A landscape with many valleys, sampled at points; each row gives a point and its height.
From any point a ball rolls to the lowest of the 4 points nearest to it. It stops when none of these is lower. Distance is the straight distance between rows; heights are no part of it.
J672: [-17  47 -43  53  -1 -25  21   4 -67  33  61  -9 -23  17 -40 -41  61 -11
   8 -10 -34   2 -13  28  15 -10 -25  56   9]  height 374
J863: [ -7  -6 -18 -22   6  -9  21  25 -46  -4  33  22   6 -29  18 -35  15 -21
  12 -13  -2  -3 -34  30  33  -4  -5  20  22]  height 176
J279: [  8  23 -15  41 -23  23  48 -19  25  31 -26  38   5 -39 -42   9 -15  29
  26   1  26   7  19 -16 -68   4 -30 -20  16]  height 92
J15: [-45  31 -21   7   7 -32  51  19 -15  34  46  -8  -2  41 -13 -42  64  -9
   4   6  -6   2  19  25  46   3 -21  -6  33]  height 199
J415: [ -3  19 -34 -20  -1 -40  40   6   5  19  26 -33   3  72  14  14  52 -59
  -2 -11 -61   4   5  20  50 -22  11  -9  27]  height 442
J249: [-53 -25 -10   6  -6  -3  37  27 -33  16   6  21  29 -32 -17 -12  40  16
 -12 -38  39  10  -4  -1  -9  15 -68 -18  44]  height 225
J459: [ 15  -3  34  30 -43   5 -43   4  12 -15 -15 -32 -46  50  -4  -2  -3  17
  -5  33  -7  34  10 -19 -25 -44  58  20 -40]  height 173
J386: [ 14 -25  73 -33  11  38 -38  24  12 -40 -34 -36  29 -22   8  18 -48  10
  13   4  -4 -37  43 -39 -13   0   7  12 -38]  height 284
J350: [  0 -29  30 -56  10   2 -44  11  61   1 -20 -37   9  59  52   9 -10 -26
 -44 -31 -51 -27  -2   1  49   7  43  -3   3]  height 551
J970: [-39  21 -42  21 -19 -26  72  11 -12  19   1  32  13 -49 -23   6   3  24
   5 -14  17  25   4   7  17 -31 -72 -17  47]  height 158
J428: [ 34   2  27  18 -32  15 -28   7 -28  -9  13   9 -30   4 -23  12  -6   4
  -4  11  22   6  17 -12 -43 -13  15  20 -30]  height 259
J228: [  8 -35 -77  -9  52  16 -11  -9 -46 -51  82  -2  -4  12  72 -44   5 -19
  -5  14  -6 -11 -98  26  41  25  21  19  16]  height 74
J486: [ 11  21  -6  22 -37   1  31 -13  13   3 -11  24  14 -64  -6  26   2  31
  10 -29  42  -6   3  -6 -32  -9 -60 -26   2]  height 115
J628: [ 23 -13 -60 -19  20  -5 -36 -34 -23   8  50 -62 -30  70  42 -22   2 -45
 -39  -8 -65 -28 -61  36  46   4  24  33   2]  height 523
J538: [  7  20   7  10 -35 -30  -4   1  14 -17 -32 -16 -27  15 -22   1  -9  31
  17  35  -4  20  -3 -15 -18 -57  10  17 -10]  height 175
J46: [ 35 -38  35 -16  -9  40   5   7  -1 -43  61  32  41  -1   7 -14 -20  -2
   5  -7  36 -14 -21   3 -14  23  -6   4 -34]  height 50
J543: [ 31 -48  17   0   8  26 -58  -1 -23 -51 -30 -17 -33  58  41  13 -36   6
 -27  57 -29  37 -13 -26  -2  11  67  17 -67]  height 273
J49: [-28  29  -4  41 -49 -34  -9 -21  10  26 -84 -19 -16   8 -31  36   7  42
  45 -17  -9  28  49  -9 -10 -50   2  -2  23]  height 161
J737: [ -2   2 -28   5   5  17  36  52 -32 -10  72  16   2 -18  18 -44  27   5
  25 -43  28  12 -48   9  11  10 -31  15  24]  height 234
J26: [ 59  13  -9  70 -37   1 -12 -53  -4  11  -7  -7 -20   9 -42   7 -12  44
  16  33  13  39   4  -9 -86 -10  15  39 -39]  height 279
J588: [ 24  -5   5  26 -10  23  26  22 -27  18  33  12   7  11  -9  -5  18   0
  17 -32  34  10 -21   0 -31  38 -31  32 -26]  height 223
J344: [-103   20  -26  -12   -8  -44   47    7   -1   62  -40  -16    1   29
  -10   26   47    2  -13   -3   13   12   43   35   39    7  -26  -40
   54]  height 113
J423: [ 12 -13  26 -43  31  -1  -3  16  24  -6  -2  -6  17  12  13  18 -10 -32
 -30  -3 -27 -18  17 -14  21   3  25 -12   4]  height 355
J42: [ 35 -29  -5 -40  23  11 -15   0 -30   0  49  -5   7  58  48  16 -22 -37
 -31 -13 -36 -28 -17   1  65  40   7  29  -3]  height 232
J311: [ 27 -30  18 -29  25 -11 -43   9  -4 -22  12   7   3  14  19   4 -25  -3
 -29  40 -27  22  -5 -21   1  -5  44  11 -15]  height 290
J552: [ 12  -1 -39  -6  25 -12  20   2 -18  -4  53  13 -23 -35   8 -40  20  -9
   7  -2   6   1 -64  10  -9 -26  -3  26   3]  height 89
J449: [-12  26 -17  37   2  34  75  22 -18  56  17  10 -14  16 -54  13  27  20
  59 -26  19  10 -15  31 -40  22 -78 -15  10]  height 207
J743: [ 15  23 -31  60 -32 -13  19 -41  31  13 -23  20 -22 -30 -52  24  -9  31
  11  -1 -11  17  38 -10 -39 -36 -30   1  10]  height 36
J679: [ 65 -25  -4  37   4  13 -12 -37 -18 -41  36  11   0 -19  -3 -12 -38  22
 -26  55  39  30 -29 -32 -69   6  44  21 -53]  height 296
J815: [ -5   7 -19 -33   6 -46   7  -5  16  10  19  10 -27  17  25 -13  23 -19
  11  -8   2   6 -10  17  32 -35  -1  28  35]  height 231
J390: [ 28   1   1 -11  -7  -6  16   9  -8   5  45  37  14 -23 -16 -19   0   4
  19 -32  51 -25   6 -11 -27 -11 -16  -2   9]  height 154
J503: [-20  13 -18  11  -4  -1  40  24 -26  21  22  19   0  -8 -36 -26  52 -15
  15 -26  -7   0  -7  23   0  -9 -21  26  18]  height 162
J254: [-20  26 -28  30   2  19  69  11 -23   3  26  20  31 -41 -41 -22  27  24
  31 -31  56  23  -3  10 -16  18 -84 -48  30]  height 236
J450: [-28 -12 -13 -29  21  17  30  34 -52  16  45 -16  40  -1  -1 -19  46 -12
  -2 -18   5   7 -20   6  30  28 -14  -5  33]  height 261
J112: [ 11 -19  53 -32  11  10 -59   1  22 -34 -26  -2   5  11  12   3 -43  10
 -18  34   4   5   3 -40 -23 -20  76   3 -51]  height 229
J289: [-36  19  42   2 -47 -10  -4  12  24  19 -71 -28  -9   9 -16  17  13 -24
  29  -1 -42   7  61 -20   3 -12  43   3  14]  height 163
J867: [-12 -48  54 -56  13   6 -51  44  26 -42 -54 -31  39  13  38  14  -3 -39
   2  -7 -44 -44  51 -12  34  39  18  -3   0]  height 399
J962: [-16 -16  -8 -39  33   6  16  51 -25  -7  26   9  22  33  20 -10  11 -38
 -36 -17  -7 -43  -1  -2  59  75 -11  -8  -2]  height 183
J86: [-32  -7 -14   2 -10 -15  16   1 -11  46  21 -35  10  39  29  -9  37 -48
 -19  -8 -25 -22  38  20  53  37  10 -32  10]  height 358
J469: [ 30  -7 -27 -29  17 -30 -28   3  42   1  16 -41 -14  31  37  -3  10 -36
 -19  -2 -43  -7 -12  25  33  -4  71   8   9]  height 541
J899: [-34   4  37  36 -54   3  17  12   8  52 -65  11 -25   4 -55  18  21  12
  33 -11 -15  18  45  38 -20   1 -42  18  -5]  height 140
J183: [-38 -11  -7 -30  43 -34 -12 -11  12  13  -7  20  33 -60  18 -14 -25  12
  -4   4  43 -15   1 -39   5  -9  -8 -40  15]  height 376
J397: [-25  -8  -7 -14   0 -31  19  40   1 -28  26  26  16  13   6  -9  19   1
  -1 -32  10  -6   7   9  17   3  -2   8  12]  height 219
J934: [ 37 -27 -19  12  21  11 -29   2 -49 -59  40  -4 -39  27  28 -14 -27  11
 -34  43  11  30 -51  -5 -12  21  12  36 -59]  height 286
J890: [ 18  13  22  27 -27  28  24  28 -20   9   8 -10 -32  59 -17 -15  23  19
  26 -16  -3   0  24 -12 -39  36 -37  48 -39]  height 277
J509: [-43  42 -30  32 -15 -48  68  19 -25  40   5   0  -6  14 -26   9  50  25
  -1 -26 -14  -9  21  36  22 -21 -38  -8  53]  height 150
J251: [ 38 -23 -32 -52  42   7 -21   0  27 -19  29 -38   9  12  30  -1 -27 -50
 -40 -21 -55 -20 -27  33  37  12  14 -12  -2]  height 687
J330: [ 48  11 -36  55 -22  -9  11 -24 -35  -2  25  -3 -49   0 -15 -26   7  18
  24  15  28  17 -29  15 -56 -17   8  39 -31]  height 255
J587: [-47 -14  -9 -20 -26 -14  12  15  28  46 -44 -37  12  24  18  24  49 -29
  15  -6 -28  16  46   8  42 -15  40 -36  50]  height 230
J175: [ 27 -27 -63  24   9  18  29  10 -56 -11  46  -9 -30  29   9 -34  22 -41
 -21   6 -45   0 -25   0  36  29  -5  41 -32]  height 326
J521: [  5  -4  -9   7   1  29 -10   4 -81  -3  10 -21 -20  70 -14  -9  16 -30
 -18  16 -20  11  -9   3  22  -6  17  37 -31]  height 216
J630: [ 45 -18  63  20 -60  50 -16  25  10  14 -44 -16 -19   2 -20  -6   1  15
  34 -11 -12  13  21 -26 -65  25 -15  21 -54]  height 309
J722: [ 26   7 -70 -32  18 -44 -10   2  23  -5  49  22  -4 -23  26 -48  23 -24
 -19 -13 -20 -13 -45  19  46  -9  11   4  39]  height 366
J646: [ -6  12   5  20  -5 -14 -37 -18 -27  -4  -3 -28 -56  38  27  -2  -6 -10
 -14  26 -19  24 -13   0   5 -45  30  18  -7]  height 55
J748: [  1   7 -27 -53  70 -28  12 -33  73  -3  55   0  40  -4  55 -26 -10 -19
 -45 -52  -8 -20 -20  40  52  17  22 -36  32]  height 59
J762: [ 47 -20  64 -46  42  18 -55   9  62 -72 -14  16  43 -30  25  32 -70  24
  -9  55   4 -30  10 -28  30  10  36 -12 -50]  height 281
J527: [-50  21 -43  23   5 -24  56   3 -15  46  -1   1  40  -3 -32  -3  71  -4
  12 -10   7  16 -12  29  19  24 -61 -10  65]  height 200
J167: [-14 -12  41 -60  26  -1  -1   0  21  -1 -38  -4   9 -36  23   7 -19  32
   9  10  17 -12  14 -23   7 -14  14 -29  -5]  height 328
J831: [  2  33 -87  -8  16 -61  44  -1 -16  13  44  19 -20 -26  -7 -15   2  -1
  18 -27 -10   7 -43  20  10 -19   1  23  66]  height 379
J791: [ 45 -12  19  39 -21  12 -47 -23 -30 -36  -4 -11 -38  10  10  -4  -2  13
 -11  48   1  26 -11  -8 -23 -23  29  21 -51]  height 218
J980: [-72  14  17  40 -26 -12  23  -2 -40  62 -29   3  -3  31 -34  17  57  -4
  27 -26   0  25  44  44  44  25 -43 -12  22]  height 185
J979: [-34 -18  37 -32  13  -7 -10  12   4   4 -50 -20   6 -44  26  13  -8 -15
   3  13   1 -20  50  -1  17 -25  22 -13  35]  height 337
J725: [-74  -3 -27 -40  40 -34  29 -20  -2   7  35   8  48 -60  13  -6  22   3
  -6  -7  44  -6 -13  -4  27  20 -58 -43  67]  height 268
J376: [ 72  58 -51  84 -21  10   3 -53  17  27  -8   4   7   8 -95  17   3  21
  29  19   3  21 -14  21 -78  -2 -11   6   5]  height 278
J77: [ 81  23 -25  44 -19  57 -23 -45  15  27  22  38 -11 -20 -18 -13 -22  30
  13  61  38   6  -9  11 -94   7 -18  -4 -11]  height 192
J234: [ 28  20  13  25 -77   1 -44 -25  25 -22 -37  13 -15 -11 -44  20 -32  47
  22  28 -13  18  13 -40 -30 -60  27  12 -13]  height 242
J222: [ 19 -39  56 -43  53  21 -53  13   3 -50 -14 -22   9  11  19  29 -45 -11
 -16  25  -6  -9   7 -16  16   9  22   5 -36]  height 226
J968: [-41  -4  41  29 -62  22  -1 -12  13  64 -88 -53  -3 -40 -33  32 -11  35
  23 -12  33  14  82 -42   1 -33 -43  -8 -31]  height 310
J535: [ 51 -33  38 -19  22  59 -39 -24 -27 -90  23  33  22 -23   2   7 -69  43
 -13  19  24 -17  -1 -42 -27  24  21   4 -54]  height 357
J201: [ -7  20 -48  37 -33  -7  16 -32  61   9 -51  17   7 -64 -34  38 -42  42
   4   1   2   2  18  -6 -36 -44 -38 -19   4]  height 88
J589: [ 24 -24  40 -22 -32  28 -13 -21  -7 -31 -38  23  -4 -55 -34   5 -30  20
  22   1  43  -7  45 -20 -45  27 -12   8 -46]  height 287
J641: [ 19  -4 -25 -24  51   7  13  20  -2 -30  43  23  38 -48  25 -30  -1 -10
  15   5  28 -15 -44   4   5 -20 -19  -8 -11]  height 204
J114: [  1 -32  19 -20 -24  35  -1   1  30  -1 -32  37  15 -78 -11  20 -49  45
  39 -13  64  -7  35 -21 -53  16 -54 -35  -1]  height 253
J702: [  3 -19  47 -33  -1  27 -75  -4  61 -22 -84 -29   4  42  33  18 -44  -2
  -9  20 -53  26 -17 -22   0  -8  77   5  -2]  height 241
J657: [-10  44  18  -5 -24 -16 -16  16  34   3 -60 -17 -26  32  16   1  12  20
   6   5 -34  19  25 -30 -24 -42  56  -5  15]  height 215
J20: [-79  16 -32  -5  -4 -39  25 -13   1  27 -37  12  24 -31  -3   5  11   8
   8   3  18   0  17  -5  26   4 -19 -51  72]  height 168
J326: [-30  69 -64  38  -4 -39  67  -6  13  14  -7  23   1 -19 -55  -8   7  17
  -2 -38  -4  11 -22  15  13 -55 -50  -5  44]  height 202
J927: [ 24 -21  37 -56  44 -11 -38 -11  86 -45 -26 -13  25 -18  22   5 -45  -9
 -47  29  -1 -21 -20 -20  31  -3  39 -42  -3]  height 373
J277: [  6 -52  72 -21 -23  45 -26  26   0 -30 -53 -12  10  21  -3   7 -33  11
 -10  11   4 -28  43 -33  25  19  23  30 -40]  height 334
J354: [ 40   9 -10  34 -60  27   7 -46  41  20 -51  45  32 -51 -41  25 -41  23
  43  11  24 -11  13 -30 -79  -5 -50 -25  -8]  height 143
J358: [-25   3  28  13 -46   3   7  -1  12  21 -88  22 -11 -36 -24  32   3  46
  22 -10  15  24  52 -16 -36 -20  -4 -15 -11]  height 141
J956: [  3  31 -23  24 -11 -19  11  -8  -8  -1  21  30 -35  -8 -38  -5  -9   4
   7 -10  17  28 -45  10 -21 -48  -4  12  14]  height 203
J678: [-21  -8  26  32 -41  36  12   7  46  33 -81  -3   2 -57 -20  32 -15   7
  14   9  45  -7  49 -27 -51  26 -51 -23 -15]  height 206
J879: [ 26   2 -27  37  -1 -14  23   2 -31  13  48  27  -3 -13 -13 -34  -1  11
  41   2  27  25 -32   0 -36   6 -39  16  12]  height 208
J707: [ 30 -19  12  22 -13  -3 -12  -3 -53  -5  11 -20 -39  46  12 -11  27  -6
 -27   9 -25  28  -2   5 -16 -18   6  38 -25]  height 144
J887: [  1 -16  38 -38  34   1 -49 -21  45 -44 -31  21   6 -70  19   7 -38  52
   8  30  25  -3   4 -49  -1 -45  32 -26  -4]  height 372
J149: [  6   2  59 -25   7  -4 -47  21  55 -14 -52 -16  -1  -8  21  16  -3  -9
  21  28 -16  18  20 -23  11 -50  54 -10   3]  height 280
J513: [-45  -3 -39 -20   9 -57  49  -6   9  44   4  -6  28 -15  21  -8  37 -10
  -6  25   3  -2  12   6  31 -11   4 -32  66]  height 228
J859: [ -5 -24  53  -8 -16   9 -12  38 -18 -17 -41  -5  -2   2 -21   9  10  -5
  15   9  -5 -28  40 -21  -6  20 -11   9 -22]  height 294
J190: [ 32 -17 -15  11  37   2 -41 -13 -25 -61  26 -18 -28  11  50 -11  -1 -24
 -43  49 -37  30 -63   3  28 -17  46  33 -17]  height 441
J13: [-13 -10  14 -74  66 -12   2  23  -9 -47  25  17  49 -33  35  15 -22 -16
 -34  -2   7 -23 -21  -1  40  18  -1 -26  -3]  height 412
J557: [  5  -9  -8 -56  56 -21 -26  13  38 -39  28  18  21 -31  36 -19 -30 -17
 -20  24 -24  17 -38   1  22 -20  36 -12 -11]  height 494
J62: [ 30  34 -27  15 -30  34   3 -13   1  26   5  19   1 -34  -7   0 -27  10
  22 -10  47 -10  -5  -4 -61  -4 -28 -17 -23]  height 149
J127: [-98 -15 -30   9  33 -35  14  -4  -4  21 -22  26  19 -39  -1  -1  33 -17
 -26  -8  52   8  -7  15  19  13 -73 -61  68]  height 221
J38: [  4 -27  40 -42  27   1 -32  18  14 -43   1   5  40   0  19  -7 -16 -11
 -14   8  13 -29  24  -5  23  23  -2 -24 -28]  height 293
J961: [-69   7  13  27 -38   9  27  10  -5  46 -66 -14   3 -52 -27  -8  21  11
  14  -7  20  12  31  21  13  27 -36 -24  12]  height 151
J799: [ 16   4  20 -17  20   6 -43 -10  31 -30  -1 -28   2  62  44  30 -19 -31
 -59  -1 -47  11 -23   0  23   1  80  14  -2]  height 394
J615: [-65  29 -17  -8  -2 -42  14 -17  14  52 -32 -29 -25  30  12  11  38 -31
  19   1 -26   7  18  23  44 -40  22 -23  56]  height 174
J255: [ 26 -32  38 -32   3  52 -41  18  11 -42 -12  10  13   3  17   9 -45  19
  11  37  22 -20  10 -36 -30  27   6   1 -51]  height 322
J612: [ 32 -21  39  25 -14  68 -32  -5 -83 -34  20 -11 -30  54 -23   9  -9  -9
 -24  28 -13 -15 -24  -7 -12  53 -15  38 -53]  height 283
J651: [ 10 -32  -1 -29  36  -7 -27  15  -1 -38  35  12  -2  16  42 -14 -48 -25
 -16  18 -32   1 -38   0  10  21  44 -17 -22]  height 380
J377: [  8  34  14  13 -22   6 -13   0  20 -31  -3  34 -14 -38  -3  -7  -8  20
   6   9  13   1  -9 -10 -34 -41  -6   1 -10]  height 227
J698: [ 20  -2  -6 -34  62   6 -10 -47  52  -7  32 -39   9  29  61  15   1 -19
 -70 -42 -42 -11  -6  50  48  10  43 -22   1]  height 549
J422: [ 34  17  39  40 -44  54 -10 -17  24  41 -43   6 -17  -6 -72  26 -21  13
  52  -2  10  -7  21   1 -76  23 -23  -3 -52]  height 258
J435: [ 11  25 -74  52   9 -37 -15 -19 -50  -5  73   1 -27 -25  10 -39  22 -25
  16   2   5  17 -72   7  19 -24   2  38  23]  height 211
J916: [ 30 -46  26  -1  11  24 -45  25 -36 -37   4  -4 -14  29   1 -17 -44 -11
 -30  27  -2 -19 -35 -33  -3  40 -11   6 -55]  height 188
J391: [ 43 -10 -32 -25  28   0 -20   7 -28 -22  68   9  24   2  34 -20   1 -25
 -17  11 -25 -26 -38   4  36  12  17  13  -6]  height 359
J487: [  0 -28  43 -49   6  20 -28   4   2 -39  -9  18  38 -73  25  18 -32  29
  29   2  48 -28  51 -38 -26  -6  -8 -16 -13]  height 288
J601: [ -1  35  22  53 -36  27  40  13   7  46   8  15 -26  21 -59  23   9  -4
  51   1  40 -11  -9  31 -64  30 -46   9 -14]  height 184
J482: [-41 -36 -13 -74  82  -9  -4  19  -2  -9  23  10  40 -11  42  -3   2 -31
 -17 -23  18 -24 -16  18  40  57 -23 -54  30]  height 527
J475: [-11  82 -75  76  10   0  66 -16  -9  27  42  27  -2 -19 -22  -7  40  18
  14 -23  -2  -5 -38  50  -6 -24 -62  22  46]  height 266
J71: [-48  -5 -20 -29  25 -24  42 -11 -15  53  10 -21  25  -1  11 -13  39 -30
 -12 -35   8  -1  23  29  28  36 -37 -22  33]  height 272
J337: [-22   0  73  10 -34   3  -1   2  -5   9 -77 -36  -1 -33 -28  19  11  11
  50  -2  12 -21  79 -35 -26 -10 -25 -11 -24]  height 224
J273: [ 24 -21  13  12   7   4 -64   6  -3 -10 -17 -26 -14  57  46   1 -12  -7
 -24  27 -39  39 -20   7 -12  -9  56  47 -18]  height 210
J177: [  7  50 -25  56 -62  31   8 -33  66   7 -40  33  -3 -67 -50  37 -32  22
  33   4  15  -7  32 -42 -74 -27 -26 -18  -5]  height 111
J790: [  4 -33  -7 -58  46   5 -15  -7  14   3  16 -16  36  -1  47  18 -18 -37
 -33 -38   6 -55   2  29  68  56  -4 -34  13]  height 393
J216: [ 15  29  -8  22 -11 -32  -2  -5  28   5  13  31  -6 -43  -8   2 -36  48
   5  16  29  -8 -32 -25 -17 -31  17 -32   6]  height 240
J795: [-20  -5  15 -52  13  -2  -9  -1  25  14 -29 -19  29  16  32   7   9 -43
 -31 -27 -21  -7  22   0  54  41   1 -40   1]  height 448
J680: [-15  15  26   9 -23 -36  16  -8  37  -5 -54  38 -16 -39 -10  20 -28  31
  12  19   3  -5  21 -31 -12 -56 -18 -40  36]  height 197
J545: [  9  34 -44  23  -1 -27  23  -3 -48  22  72   8 -17   4  -6 -16  25  -2
  14   8 -15   6 -29  36  38   2   8  23  52]  height 319
J663: [ 49 -31  67  -7 -24  36 -33  -6 -10  -7  -7  14 -19  -3 -17 -12 -17  22
  16  15  16 -15  18   4 -60  47  -2  38 -70]  height 318
J79: [-13  14  27 -37  13 -26   4   5  45 -18  -5  -8  18 -25  18   6 -14  -4
 -19  21  12  -5  18  -2   9 -20  39 -39  20]  height 350
J340: [-77 -21 -46  19  28 -22  46  -3 -17  58  -8   6  21 -38 -14  -3  25   0
   6 -45  69  15 -13  22  -7  48 -71 -41  55]  height 282
J915: [ 13 -21 -28 -16  25  12  -4 -17 -12  22  53 -27  26  51  44 -20  41 -58
 -19 -27 -65 -13  -6  26  62  33   0  34  16]  height 356
J431: [-16  56 -48 -32  37 -59  29  -6  26  19  21 -11  18 -12  33 -11  31 -44
 -21 -30  -5   0  -1  40  49  -7  35 -21  60]  height 344
J983: [ 46 -22 -18  -7   4  -6 -44 -31 -14 -32  26  -6 -38  21  42  -8 -30 -15
 -32  57  -4  16 -57 -16  -2 -36  59  14  -7]  height 375
J92: [-33  -5  25 -35  14   8  19  -5 -19   6   0   9  21 -46  13   5 -10  26
  21 -27  45  -2  12  -5 -12  26 -36 -43   8]  height 365
J504: [-17  57 -14  66 -27  14  53  19 -21  53 -14 -30 -37  45 -60  16  32   3
  13 -41 -17 -12  10  38 -12  -3 -37  15  -1]  height 262
J602: [-29  19  14   5 -32  -7  31   2  -7   1 -41   6 -12  -8 -35   9  27  -3
  11   7   6  11  42  -6   4 -26 -20   0  11]  height 84
J769: [-15  -2 -18  24 -14 -33  -5  -1 -19   2  35  13 -31  19 -12 -11   6   2
 -11   3   5  -5 -11  10  -4 -27  22   9   5]  height 153
J419: [-30  42 -17  32 -38 -25  56  12   2  23  13   1  -6  -5 -28   6  36   6
   7  -2   9  -1  17  21  16 -24 -23   9  27]  height 120
J421: [-19   6  33  -9 -39 -18  19 -17  36  28 -52  -8  -6   1 -22   1  12  13
  11  -6  -3  34  33 -17 -11 -35   4  -1  -3]  height 119
J238: [  4 -34  48 -41   8  48 -71  -7  26 -43 -47 -15  10  57  30  15 -56 -15
 -26  20 -30   6  -9 -35  23  -5  56  26 -33]  height 126
J928: [ 21 -11  49  28 -50  36 -39   2 -17 -28 -11 -14 -16  50   0   2 -18  10
 -19  16 -10  -1  39 -30 -20  -3  27  23 -60]  height 244
J265: [ 11 -14 -27   7  26  23  30  34 -45  -9  54  33   2  -3  -8 -59  31 -11
  35 -26  46 -16 -11   1 -19  31 -17  27 -20]  height 320
J465: [  1 -28   0   5   6  12 -44  15 -46 -50  -3 -16 -11  57  18  10 -16 -39
 -26  28 -42   3 -21 -12  16   0  55  30 -27]  height 317
J627: [ 17  59 -18  83 -26  11  19  -8  -3  31 -15 -10 -32  28 -90  19  16  12
  40   1 -23   3  10  59 -56  -9 -31  42 -14]  height 201
J262: [ 30  -4  49  31 -55  61 -23   3   7   8 -21  -6 -24  22 -41  17   3  28
  30   8  -1   4  27 -13 -45  24  20  37 -57]  height 291
J542: [  8  35 -30  54 -37   6  31 -28  10  21 -16  39 -17 -28 -25  17 -22  42
  10  -8 -10  13   2  -5 -40 -44 -42   8  12]  height 72
J533: [-14  21 -19  -1 -18 -22  -4  18 -23   8  19  -4 -31  39   8 -27  40  -5
  -1  19 -21  -2 -20  11   4   2   9  23  -4]  height 205
J445: [  1 -11   0 -15  12   3  30  23 -20 -29  33  32  33 -45  18 -37   8  24
  17 -39  53  -5 -38 -17  13  29 -22 -37  17]  height 276
J522: [-13 -28  38 -41  45   1 -35  10  28 -18 -22 -49  37  52  34  26   3 -35
 -41 -43 -63 -46 -11  16  62  57  30 -33  14]  height 548
J830: [ -3  21 -18  67 -11   8  31  -8   2  36  10  18 -13   8 -61  14  13  21
  33 -16  33  13 -13  22 -35  -6 -39  21  12]  height 127
J28: [-12 -26   0  -2  19   4  12  33 -43   6  34 -10 -11  47 -16  14  55 -45
 -28 -43 -31 -19  17   5  17  27   1  22 -17]  height 182
J426: [ 10  10  -3 -31  37 -20   3 -24  44  31  61 -24   4  49  51  10   6 -40
 -50 -47 -47  -3 -18  44  61  19  38   0  25]  height 557
J407: [-17  -5 -13 -45  40 -12   7 -28  41  32  15  -6  17   2  47 -11   5 -30
 -43 -27 -13 -22 -20  25  41  16  35 -38  33]  height 340
J819: [  0 -32  19 -20  27  24  15  34 -46 -27  21  -1  16  47  -9 -11 -18 -15
 -28  -4 -16  -3  -6 -19  34  40  -5  10 -16]  height 68
J792: [ 38 -15  36 -26  37  17 -34   1  -4 -41  17  32   6 -47   6  -8 -47  37
 -17  15  15 -25   1 -23 -29  -4  22  -6 -55]  height 351
J215: [ 46 -48  38  11  12  39 -62 -24 -18 -49   4   0   6  10  33  -5 -42   2
 -28  46   1  15 -21 -43 -21  14  56  37 -44]  height 300
J683: [  2  42  -1  56 -25 -23  16 -18 -21   0 -16 -35 -63  41 -62   0  12  44
  44   0 -26  31  25   8 -18 -42   8  40  -6]  height 245
J710: [-47  40 -57 -15  23 -83  43 -18  40  49   4   7  19 -15  29   6  15   5
  11 -11  -4  14  13  24  26 -30  31 -43  52]  height 260

Call two points neighbours if one is among the 4 nearest of the other. Go from one point of each pair to the other, from neighbour to neighbour, staying as low as possible. Name the highest point that can't be avoided.
J602 / J552 | J863
J46 / J743 | J390
J743 / J748 | J431
J602 / J646 | J538

Where does a ball stop that starts at each point below?
J890 | J743
J71 | J602
J979 | J602
J340 | J602
